Each row is a point on a landscape with many valleys, with its height.
From any point a ball takes the steepest step (drop divided by distance) to one of its 6 nearest points. It stops when none of these is lower. Distance is the straight distance between rows; heights are no part of it.
Z_567: [ 30 -15 -17 -12  -8 -26 -28   1  23  22  -8 -12]  height 304
Z_17: [ -5  18  30  28  40  63  13  24  -3 -39  46   5]  height 418
Z_844: [ 28 -13  21 -11  15  13   4  37 -12  -9  16  -2]  height 156
Z_967: [ 61 -28  65  -4  19 -21  58  57 -57  -4 -18  -7]  height 540
Z_516: [ 25   5 -10   8  -6   0 -40 -15  48  13 -12 -36]  height 300
Z_960: [-30 -25 -22 -48 -57 -87   1  -1 -50  41 -30  34]  height 281
Z_427: [ 11 -15  55 -38  -8  -6  19  58 -58  13   0  14]  height 413
Z_767: [ 55  -4 -10  -6  -7 -25 -34  12  35  22 -19 -32]  height 384
Z_372: [ 16   9   7  10  11  17 -24  -2  32  -8   4 -25]  height 285
Z_625: [-14 -12 -24 -12  -7 -18 -20 -19  14  15  -6   5]  height 252
Z_591: [-56  45 -64  17 -25  -4  13 -80   6 -26 -15  16]  height 313
Z_227: [ -6 -36 -24 -39 -39 -63 -13   6 -16  35 -22  18]  height 231
Z_153: [ 47 -17  17  -8  15  -2   5  37  -8   0   1  -9]  height 329
Z_448: [-27  11 -57   8 -26 -38 -14 -61  16   2 -25   4]  height 323
Z_658: [  7 -28  22 -40 -16 -15   1  39 -40  22   2  17]  height 273
Z_344: [-35 -20  19 -31  -8  10  11  25 -46  11  13  39]  height 438
Z_581: [-57  -8  15 -18   9  44  17  16 -36 -14  36  47]  height 412
Z_645: [-34  -4 -53  -8 -29 -47   1 -41  -6   6 -12  24]  height 256
Z_127: [ 22  22  30  29  34  52  11  22  12 -36  33 -24]  height 334
Z_700: [-25   3  19   5  30  56  19  26 -22 -25  40  22]  height 368
Z_917: [-10 -17   1 -18  -2  11  -4  14 -12   7  12  25]  height 95
Z_940: [-44  51 -40  31 -28  -1 -10 -79  47  -1 -34 -25]  height 302
Z_908: [-61   2 -54 -15 -42 -48  28 -46 -50  -4 -17  50]  height 328
Z_216: [-54  46 -31  29 -21   8  -9 -73  37 -11 -18 -11]  height 292
Z_692: [ 51  32  52  66  40  39  28  11  33 -33  10 -60]  height 340
Z_11: [-71  -6 -28 -23 -22 -16  23 -27 -44  -1  -2  57]  height 309
Z_539: [-15  -9  15 -13  19  26  11  22 -22  -4  24  23]  height 274
Z_245: [ 26 -13  51  -7  29  20  46  58 -57 -18  14  12]  height 722
Z_509: [  3   0  33   1  28  43  20  41 -30 -21  25  14]  height 437
Z_265: [ 87  -7  36  39  40  -5  24  20  16 -20 -14 -55]  height 398
Z_640: [-37 -17 -24 -31 -26 -36  -3  -9 -26  23  -5  35]  height 140
Z_204: [-56  11 -47   3 -14  -6  10 -59 -11 -14  -2  32]  height 343
Z_378: [-51 -16 -10 -29 -19 -20  13  -3 -39  19  -4  49]  height 253
Z_744: [ 20 -17   5 -24   0  -5  -6  27  -9  10   3   2]  height 40
Z_748: [ 31 -10 -32  -7 -26 -51 -40 -15  38  30 -30 -18]  height 345
Z_22: [-14  38  17  34  18  59 -16  -3  48 -15  21 -26]  height 310
Z_667: [ 40 -28  -2 -31 -11 -31 -17  30 -11  25 -15   1]  height 229
Z_172: [  8  45  43  61  39  78  11  15  26 -39  41 -38]  height 454
Z_887: [  0  45  39  54  27  67   2   7  48 -18  30 -41]  height 361
Z_407: [-54   7 -17   5  10  34  -5 -25   6 -17  21  19]  height 298
Z_251: [ -2   3   0   7  15  33 -17   1  27 -10  16  -7]  height 282
Z_135: [ 16 -24 -41 -21 -35 -70 -30 -17  18  32 -28   1]  height 294
Z_694: [-14  20 -26  17 -14  -4 -30 -44  51  15 -14 -21]  height 293
Z_243: [-41 -11 -33 -21 -19 -17   0 -26 -20  10  -5  34]  height 218
Z_554: [ -1 -14 -43  -8 -27 -52 -27 -40  24  22 -31  -6]  height 289
Z_866: [ -5  10 -24  10  -1   0 -28 -26  38   6  -6 -15]  height 275
Z_906: [ 20 -32  13 -42 -25 -41  -7  31 -33  33 -15  15]  height 291
Z_536: [-14   2 -15   3   6  12 -18 -24  26  -4   3   0]  height 270
Z_707: [ 82 -24  38  11  37 -15  33  36 -20  -6 -16 -28]  height 570
Z_368: [ 48   4  44  29  46  30  32  31  -5 -35  24 -19]  height 113
Z_126: [-43  51   3  43  -3  45 -21 -31  60   3   4 -30]  height 301
Z_882: [ 65 -24  37 -18   9 -19  23  50 -38   5 -16  -5]  height 474
Z_346: [ 44   6  27  24  35  27  15  27   9 -20   9 -23]  height 284
Z_702: [-33  28 -17  22 -10  21 -23 -41  43  -1  -1 -17]  height 283
Z_270: [ 67 -22  12 -12  10 -17  -6  28   2  10 -10 -18]  height 382

Where does a ball stop that starts at each point below?
Z_251 | Z_744
Z_448 | Z_640
Z_767 | Z_744
Z_135 | Z_640
Z_882 | Z_744
Z_427 | Z_744
